Each scene shows the same named points in several views. A view is turned or mirrored, and shifted as a whole, has a little noise and may leave points out.

Scene 1
View 1
Q_607: [ 29 -21  12 -14   9  18  -6   6   9 -15  -7   6  -4  15  15  -1 -14  19
 -11  -3 -13   3   2   7  31  13   3   0   3 -13  10 -12   1  -4  -2]
Q_127: [ -7  27  12 -13  21  14   8   6 -22  14   0 -20 -28  -5  -5   8 -16   7
   2  10 -32  12  -9  20  24   0  -3 -21   4   5  -5 -13   7  -5   6]
Q_668: [ 33 -12   6   9  44  24   2   3  10 -18  -1  -1 -14   9  22  -1 -20  30
   2  -2 -23  24   8  -1  34  31   2  -1   7 -22  14  -6   7  -6  -8]
Q_188: [ 10 -27   2 -31  34  15  13   0   9  -8  -8 -10  -4 -21  -6  -8  -5  14
  14  17  -3   3  19  -9  33  -5  12  10   3   4  -2  -1  20  -4  -6]
Q_474: [ 17 -13   8  -6  49  32   0   0   7  -2   7 -10 -23 -12  16   4 -20  27
   4  18 -16  28  15  -7  18  16 -10   0   9 -12  11  -6  11   5 -17]
Q_71: [ 13   5   8 -13   9   6   9   7  -9  -7 -13  -4  -9  10  -2  -2  -9   7
  -1  -7 -25  -2  -8  18  42   6  13 -11  -2  -2  -2 -11   6 -15  12]
Q_61: [  0   7   1 -25  16  -4  24   5 -14  -5 -19 -13  -5  -8 -21  -9  -1   2
  14  -1 -22  -9  -4  13  49  -7  25  -7  -3  11 -14  -6  18 -20  16]
Q_602: [ 20 -14   9 -19  12  15   1   5   2 -10  -9   0  -6   7   6  -2 -11  14
  -4   1 -15   2   2   8  32   6   6  -3   2  -5   4 -10   5  -6   1]
Q_699: [-16  18   9 -32  14   9  12   4 -21  16  -7 -21 -20 -17 -18   3  -8  -1
   7  17 -23   0  -5  16  25 -15   3 -15   0  15 -13 -11  13  -7   7]
Q_716: [ 23  -7  -5   1  52   6  26   2   4 -23 -13 -10  -7  -6  -4 -13  -6  22
  23  -4 -22  13  10  -4  55  19  27   2   2  -6  -2   2  22 -20   4]
Q_666: [ 20 -12   5  -1  54  28   5  -1   8  -8   4 -11 -20 -10  14   1 -19  28
   9  13 -17  29  15  -8  25  20  -3   1   9 -13   9  -4  13   1 -15]
Q_940: [ -6   8   9 -23  28  19   6   3 -12  12   0 -19 -23 -17  -6   5 -13   9
   5  20 -20  11   3   8  19  -5  -4 -11   4   6  -3  -9  12   0  -3]
Q_91: [  3 -14  12 -37   8  18  -1   4  -2   5  -5  -8 -10 -10  -3   2 -10   7
  -3  18  -9  -1   7   6  19 -12  -1  -2   3   5  -1 -10   9   2  -3]
Q_436: [-22  47  11  -9  31  15  13   4 -35  26   3 -31 -40 -15 -11  12 -19   4
   9  17 -41  20 -14  23  20  -1  -7 -31   4   9 -10 -13  11  -5   6]
Q_778: [ 14  -3   9 -25  -8   2   6   8  -8  -9 -18   1  -1  15  -5  -4  -5   4
  -6  -9 -20 -13 -10  20  42  -2  15  -8  -3   1  -4 -13   4 -15  15]
Q_828: [ 31 -48   9 -30  15  22  -6   2  22 -17  -7   7   4  -1  13  -6 -10  20
  -5   9   4   1  19  -9  25   2   3  15   5  -9  11  -7   8   2 -12]
Q_354: [  4  31   9  -4   8   1  14   9 -25  -1 -12 -10 -17  15  -7   1 -12   4
   1 -13 -39   0 -21  29  45   8  14 -24  -1   1  -7 -13   5 -20  20]
Q_500: [ -9  18   9 -31  -2  -2  14   7 -23   8 -15 -14 -11  -3 -20  -1  -5  -5
   2   2 -26 -12 -12  24  37 -15  13 -17  -3  15 -15 -12  10 -15  19]
View 2
Q_666: [ 10   0  27  -9  27 -19 -18   3 -34   2  -2   5  16 -12 -13  18  -3  -8
   0  -3  -4   9 -20  22  17  23  13  16 -26  18   4   5  -3  16  10]
Q_436: [ 26 -16  24  -2   0   4  29  -3 -27   2  14 -16 -20  -2 -39   8  12  -8
 -15   4  15  19   7 -21  21 -11  -6  26   9  16  13  15   6 -35  -6]
Q_188: [ 12   2  -3  -8  15   8 -13  14 -15   6  -5  14  24  -1  -5  -8   4  -6
  -4 -13   1  -7 -19   8  10  31  18  10 -21  20 -11  38 -10  18  -3]
Q_474: [ 11  -4  26  -6  24 -17 -19   0 -30   2   3   5  13  -8 -13  19  -5 -13
  -4   5  -8  11 -16  21  21  24  19  17 -24  20   7   3  -4  15   8]
Q_127: [ 19  -9  22  -3   3   5  19  -8 -14   9   9  -1  -3  -7 -23   5   7  -7
 -11   0   6   9   1 -16  17  -6  -1  18   2  13  13  15   7 -21  -7]
Q_602: [  7   2  16  -8  12   4  -5 -10   1  19  -2  25  28 -13   3   2  -3  -4
  -2  -8  -9  -7 -14  -4  10   9   9   7 -13   7   8  15   5  10  -5]
Q_668: [  2   6  39 -14  28 -24 -15  -7 -24  11  -7  16  28 -25  -2  21  -7   0
   8 -10 -10   6 -23  18  13  10   4  10 -26   7  10  -5   7  19  11]
Q_91: [ 14  -9   2  -1   4  17  -6  -5   1  11   7  17  16   2  -5  -5   0 -14
 -13   4  -9  -6  -7  -7  16  19  21  12  -7  15   6  27  -4   6 -11]
Q_716: [  7  15  17 -19  24 -12   0  14 -31   9 -20  10  29 -22  -8   3  10  11
  11 -37  14  -3 -26   8  -1  11  -9   6 -25  11 -13  27   3  11   8]
Q_699: [ 21 -10   1  -2  -4  20  19   1  -7   9   9   2  -1   4 -21  -9  11  -7
 -15  -3  10   2   1 -22  14   2   5  18   5  16   2  35   0 -19 -13]
Q_61: [ 15   5   0 -12   4  17  19   7  -6  16  -9  12  20 -10 -10 -15  15   6
  -2 -29  16 -10 -10 -22   0   0  -8   7  -4   9 -10  44   4 -10 -11]
Q_940: [ 18 -11  12  -2   6   8   6  -2 -14   6  10   2   1   0 -19   2   5 -12
 -13   5   1   7  -3  -7  18   9  12  18  -3  17   8  20  -1  -8  -6]
Q_500: [ 17  -3   2  -7  -5  24  25  -4   5  17   1  13  11  -6 -12 -14  12   0
 -10 -16  10  -7  -1 -31   6  -7  -5  10   6   8   2  37   7 -18 -17]
Q_828: [  2   4   5  -6  19   5 -30  -4   4  16  -3  34  41  -7  15   0 -10 -11
  -1  -2 -21 -14 -22  14  11  33  28   4 -26  12   1  20  -6  35  -3]
Q_607: [  2   4  23  -9  15   0 -13 -16   6  21  -3  31  35 -19   9   8  -8  -4
   2  -4 -18  -8 -17   1  10   9  11   5 -17   4  13   5   7  17  -3]
Q_354: [ 12   1  26 -12   3   7  31 -14  -2  21  -3  12  12 -22 -12   2  10   9
   0 -19  10   0  -4 -29   4 -24 -19  10   4  -1  12  15  19 -24  -9]
Q_71: [  9   4  18 -11   7   7  13 -10   1  20  -4  20  23 -18  -3  -1   4   3
   1 -17   1  -6  -9 -17   4  -7  -6   7  -5   3   7  19  11  -5  -7]
Q_778: [  8   3  10  -9   1  18  12 -14  15  26  -5  30  30 -16   6  -8   3   3
  -1 -16  -4 -15  -8 -23   2  -5  -2   4  -2   1   7  25  11  -2 -13]
View 3
Q_940: [  6 -14   0 -10  -7   3   2 -10   2  11   8  10  -2   4  -8  28  -5   6
  27   7 -16  18 -17  -3  20   6  -8   2   4  13   0   0   0  -2   8]
Q_71: [ 18  -1  -4 -19  -4  -4  -1  -6   3   3  -4   4   0 -10  -8   5  -8  -8
 -13  -5 -24  -8 -11   6   3   8  -9   6   8   5   5  -7 -12 -11  11]
Q_474: [ 20 -17  13  -4  -9  -6 -14 -17  -8  24   2  32  -7 -11  18   9  18   0
  19  29   5  20  -3 -22  21   1  -1   0  16   1  -1  14  13   5  -5]
Q_188: [ 19 -30   5  -1  -2   2  -8 -14 -39  -6  18   3  -1 -15  -2  16   4 -12
   9   0   3   1 -11  -7  20   0   2  -8  14   9   0  12  12  -7  -9]
Q_602: [ 19  -6   4 -16  -4 -10  -2 -10 -10   5   4  16  -7 -16   2   2  -3  -7
 -15   3  -8  -1 -17   1  10   7  -1   0  11   7   4  -5   4  -2   3]
Q_500: [  5  -6 -12 -17  -2   4  10  -4   3  -8   7 -14   5   3 -28  25 -22  -2
   7 -18 -34  -6 -22  17   7   9 -12   6  -1  16   3 -12 -17 -15  17]
Q_828: [ 25 -16  15 -11  -2 -17  -6 -15 -39   0  18  25 -17 -27  14  -2   4 -10
 -25   8  16   2 -23  -4  18   6  12 -10  17  11   3   0  25   6 -11]
Q_668: [ 31  -6  10 -12  -9 -10 -20 -15  -1  24 -12  33  -6 -21  21 -11  20 -10
 -11  27  -2   5   7 -20   9   1  -5   6  19  -9   3  12   3   0  -2]
Q_666: [ 24 -18  12  -3  -9  -3 -18 -17 -10  21  -1  28  -3 -14  17   6  20  -5
  15  28   2  16   3 -24  19  -1  -4   1  17  -2   0  18   9   1  -6]
Q_778: [ 17   1  -4 -23  -2  -9   4  -5  -4  -6   2   0  -4 -12 -13   4 -16  -8
 -26 -14 -22 -12 -22  16   2  11  -6   3   7  10   6 -15  -9 -10  11]
Q_61: [ 15 -16 -10 -10   0   8  -1  -6 -15 -13   4 -19  10  -6 -23  17 -11 -15
   4 -18 -28 -16  -8   8   7   2 -12   4   5   7   3   1 -15 -22   8]
Q_354: [ 14   6 -11 -23  -5   2   1  -3  26   8 -14  -1   7   0 -17  10 -11  -5
  -3  -6 -42 -10  -6  10  -1   8 -20  15   3   2   5 -10 -27 -17  21]
Q_716: [ 31 -21  -2  -2  -3   6 -23 -13 -22   1  -8  -1  12 -19   0  -3  17 -25
   0   4 -14 -16  16 -16   7  -6 -11   6  19 -11   1  20  -9 -20  -4]
Q_127: [  5  -8  -4 -14  -8   3   2  -8  20  17  -1  10   1   7 -10  26  -7   8
  28   8 -26  15 -12  -2  14   7 -15   8   2   9   2  -2 -10  -4  15]
Q_436: [ -2  -8 -10 -12 -11  14   3  -7  35  20  -5   4   9  21 -18  39  -8  13
  52   9 -39  21  -6  -4  16   5 -23  13  -3   9   0   1 -20  -9  21]
Q_91: [  8 -15   5 -12  -4  -6   5 -10 -16   1  19  10  -9  -6  -6  22 -11   2
   7   0  -4  11 -28   4  20   9   2  -5   5  19   1  -6  10   1   2]
Q_699: [  1 -16  -8 -11  -5   9   8  -6   2  -1  11  -6   4   9 -22  35 -16   4
  30  -7 -26   9 -20   7  17   6 -11   3   0  17   1  -5  -8 -10  13]
View 4
Q_474: [ 14   5   2   2   8 -19  11   3   7   8 -24 -24  10  14   3  -7   3  -7
  10  47  11 -14 -15  -9  -1 -12  16 -15 -14   8   9 -10  -2   3  14]
Q_940: [ 10 -11  -1   3   3 -12   2  -1  -4  10   5   1  -7  16   1   5  20   5
  -8   5   4   1 -11  -5 -10 -10  12 -21  -2   4   9   7  -7   0  12]
Q_436: [-19 -29   1  -8  -3 -21  -3  10   0  14  15  12 -13  21   9  13  29   8
 -18 -13   0  30   0 -13  -9  -9  39 -17  -1  -6   7   6 -24 -10  20]
Q_668: [  5  17  -7  -7  17 -17  23  -1  21 -10 -36 -18  19  -2  12 -18 -12 -15
  17  41   9  -9  -7 -10  -3  -1  11 -19 -10  13  17  -4  -1 -18  13]
Q_188: [ 28   0  11   9  14  -5   3 -14  -4   1  -5 -13   4  -3 -11   3   7  19
   8  31   7 -26 -18   5  -7  -2 -20 -22 -11   9  19   4  16  -4   9]
Q_607: [ 26  19 -16  -2  20  -5  24 -14   9 -13 -24  -2   5   1  10 -21  -7 -18
   7  14   6 -17 -11  -1 -12  -2  -9 -27   0  21  17  13   5 -15   3]
Q_354: [-14  -9 -11 -14  14 -11  13  -6  12 -13   3  23  -5  -6  16  -3   8   0
  -8 -26  -4  23   6  -4 -14  10  11 -27   6   6  23  22 -10 -39  13]
Q_828: [ 46  21  -6   9  19   0  17 -19  -1  -5 -22 -15   7   1  -4 -16  -4  -7
  13  34  10 -39 -22   6 -10  -6 -26 -26  -5  22  17   9  18  -1   1]
Q_778: [ 16   4 -14  -4  20   0  16 -19   4 -16   1  19  -6  -8   8  -9   3  -2
  -4 -20  -1  -3  -5   5 -19   7 -17 -32   8  16  23  28   5 -28   4]
Q_61: [  1 -15   8  -2  16  -4   1 -16   2 -10  14  14  -4 -17  -2  11  12  28
  -4 -11  -2   4  -4   5 -12  14 -17 -26  -2   5  28  21   8 -32  11]
Q_91: [ 31  -2  -5   7  10  -3   5 -11  -9   6   2   1  -8  14  -4  -2  15   2
  -5   4   5 -16 -17   3 -14  -9  -9 -25   1  11  12  14   4   2   5]
Q_127: [ -4 -15  -5  -5   4 -15   5   2   1   6   6   9  -9  14   8   4  20   1
 -12  -8   0  17  -4  -8 -10  -6  23 -20   1   2  11  10 -14 -12  15]
Q_71: [  4   0  -9  -7  17  -7  14 -12   9 -12  -3  13  -1  -6   9  -7   3  -1
  -2  -9   0   3  -3  -1 -14   7  -4 -27   2  11  22  20   1 -29   8]
Q_716: [ -5  -1  14  -3  21 -13  10  -9  17 -14 -14 -11  17 -24  -1   2  -4  22
  17  34   5  -6  -4  -2  -1  14 -10 -19 -15   6  30   1  12 -32  17]
Q_500: [  4 -18  -4  -2  11  -3   2 -13  -4  -4  21  25 -14  -1   2   8  21  16
 -16 -32  -4  10  -3   4 -18   6  -6 -28   7   5  21  27  -1 -24   9]
View 5
Q_607: [ -2   6 -14 -26 -19 -16  -2 -19  -4   5   2   7   3 -19  -7 -31  17   6
  -4  -5 -33 -15 -22  12 -31   9  -4  -8 -20  12  -1 -20  -2   5 -12]
Q_354: [ 13  12 -30   5 -16 -14  -4 -28 -23 -15  31   2 -24 -11   5 -16  19 -22
  10 -15 -12   4   4 -14 -12 -12  34  -1  -1   1 -14  -9   2   0   5]
Q_828: [ -2  -3   6 -49 -22 -23  -7 -12   3  17 -11  14  11 -14  -2 -25  16  24
  -8   5 -28 -17 -29  16 -33  13 -28 -11 -22  20   4 -21  -7   0 -19]
Q_668: [  2  -1 -11 -28 -14 -26  28 -22   6  11  16  -4  -5 -24  -8 -19  15   9
  -4  -3 -37 -24 -23  15 -23  23  -3  -4 -18  31  -9   3 -17  12   8]
Q_666: [  8 -11  -3 -32  -9 -25  19 -20   6  25  11   1  -7 -10   6   0  16  20
  -4  11 -19 -15 -24   8 -17  23 -10  -7  -6  35  -9  12 -24   7  14]
Q_778: [  8  11 -15 -17 -24 -16 -20 -19 -20 -12  12  12  -7 -11   2 -27  19 -10
   7 -12 -15   2  -4  -6 -22 -14  10  -5 -11  -4  -6 -29   9  -5 -17]
Q_436: [ 14  -3 -34  19   3   0 -10 -36 -22  15  26   1 -30   9  26  14  23  -6
   4  12   8  13  -7 -15  -4  -1  39 -13  24  12 -13  19 -16   2  25]
Q_716: [ 24  -5   8 -43 -25 -43  25 -11  -2  -4  27   2 -18 -17   5  -4  12   0
  11  -8 -14 -10   0  -8  -9   3  -9   8 -16  29 -21  -1 -12  -1   8]
Q_699: [ 14  -3 -15  -5  -9  -9 -29 -24 -24  10  12  14 -18  11  26   4  23   1
   6  11  12  16  -3 -18 -12 -12  15 -11  14   3  -8  -3  -5  -7   3]
Q_61: [ 24   2  -2 -25 -25 -28 -14 -16 -21 -11  21  14 -19  -1  17  -4  17  -9
  15  -6   5  11   9 -22 -10 -20   6   1  -2   5 -16 -15   2 -10  -4]
Q_602: [  4   3 -10 -25 -19 -19  -8 -19  -8   5   6   9  -3 -12   1 -22  18   5
  -1  -3 -21  -8 -16   4 -26   3  -1  -8 -12  10  -4 -17  -3   0  -9]
Q_940: [  8  -6 -17  -8  -6  -7 -16 -26 -14  18   8   9 -13   5  19   2  21   9
  -1  14   0   5 -15  -4 -17   3   9 -14  10  13  -5   2 -13  -1   6]
Q_127: [  9   1 -28   6  -4  -5 -11 -30 -19  10  19   4 -20   2  17  -1  22  -3
   2   6  -2   7 -10  -8 -13  -1  25 -11  13   9  -9   5 -10   1  12]
Q_71: [  9   8 -17 -14 -20 -18  -6 -21 -16  -6  18   7 -13 -12   3 -20  18  -9
   6 -10 -16  -1  -4  -6 -18  -8  13  -3  -9   5 -10 -16   2  -2  -4]
Q_91: [  4  -3  -7 -21 -13  -9 -28 -19 -13  17  -5  15  -2   4  15 -10  21  15
  -3  12  -5   3 -18  -1 -25  -1  -6 -15   1   8   1 -14  -5  -5 -10]
Q_500: [ 16   6 -18  -4 -18 -12 -30 -22 -28  -8  17  14 -18   4  19  -8  22 -12
  11  -3   7  16   5 -21 -13 -22  21  -7   6  -6  -9 -17   5 -10  -6]
View 6
Q_666: [-27  25  16   1 -11  11   3   1  -3  -9 -18  -2  31  -2  -4   1 -15  -6
  -8  11  17 -23   3   5  -3 -15   6  -5  -2   3   0  -8  23 -13   6]
Q_602: [-12 -17  -7  -3 -10  -7 -10  -3  -9  -4  -8  -2   6 -11   2 -11   3   1
 -10  11  20 -18  -1  14   0  -3   5   3 -14 -16   1  12  11 -12   9]
Q_699: [ 18 -16   0  -2  11 -25 -21  14 -30  12  -4 -13  21 -29 -13  -4   7  -6
 -12  -1  -5  -1   3   7   6  -7  -8  20  17 -13   0   5   4  20  26]
Q_61: [  6 -31 -25 -20   4 -19 -27  13 -28  12  -9   0  19 -19  -2  -3  12 -20
 -12  -1  -8  -6   8  15  -1   0 -17   0  -3 -27   6   3 -11   9  -7]
Q_668: [-40  19   8  -6 -12  20   1  -7   3 -16 -13  -4  22   5   5  -7 -13   0
  -3   6  18 -27  -5  21  -3 -22  14  -9 -24 -12  10  -7  17 -21   1]
Q_188: [ -7  -9  -5  -1 -15 -10  -7   7 -14   5 -23   9  23 -14  -6   2  -2 -19
 -17  19  22 -17  14  -9  -6  10 -10  -6   6   3 -12   3  14  -8  -4]
Q_828: [-20 -16  -6   7 -29  -5   1 -10   1  -6 -20  10   1  -7   2  -9  -2  -4
 -17  29  45 -27   6  -3  -6  14   6  -6 -13   0 -14  18  24 -27   2]
Q_127: [  5  -2   8  -3  14 -11 -17   9 -22   2   0 -20  23 -22 -11  -7   1   4
  -5  -7  -8  -4  -5  19   8 -20   2  21   7 -16   9   0   7  15  32]
Q_91: [  3 -19   1   7  -7 -20 -10   3 -15   4 -11  -4   9 -23  -8  -8   4   0
 -15  16  23 -12   4   0   3   5   1  13   6  -4 -10  15  17  -1  23]
Q_607: [-22 -16  -6  -2 -16  -1  -6  -9  -2 -10  -7  -2   0  -8   5 -16   1   6
  -9  14  30 -22  -5  17  -1  -5  13   2 -24 -17   2  16  14 -20  11]
Q_940: [  4  -2  10   4   4 -13 -11   8 -20   3  -7 -13  21 -22 -12  -4  -2   0
 -10   3   4  -7   1   7   6 -10   1  17  13  -5  -1   4  15   8  28]
Q_474: [-24  24  21   6 -11   8   4   0  -2  -9 -17  -5  28  -6  -6  -2 -15  -2
  -7  13  21 -22   1   2  -1 -15   9   1   2   6  -3  -5  28 -12  15]
Q_716: [-24   2 -15 -22  -7   6 -11   8 -13   0 -21   8  32   0   3   3  -3 -25
 -10   3   0 -20   8  13  -8 -10 -12 -19 -12 -16   9 -13  -2  -8 -25]
Q_778: [ -2 -40 -22 -12  -3 -17 -22   0 -18   1   0  -5  -2 -18   4 -16  14   1
 -11   4  10 -11  -2  23   2   0   1   7 -19 -32   6  18  -4  -3   8]
Q_71: [ -7 -23 -14 -12   1 -10 -20   2 -16  -1  -3  -8   9 -14   2 -13   7  -2
  -8  -2   3 -12  -4  24   2 -10   0   5 -16 -29  10   8  -2  -1   9]
Q_354: [ -1 -21 -13 -18  14  -9 -27   6 -24   0   6 -17  12 -17   0 -14  10   2
  -3 -15 -15  -5  -9  36   7 -22   0  12 -15 -40  21   3 -11  12  15]

In a view up to two points have been moved. Name them for each view, in the order of its rows, or write -.
view 1: Q_940
view 2: Q_500
view 3: Q_127
view 4: Q_188, Q_716
view 5: Q_828, Q_666
view 6: Q_61, Q_668
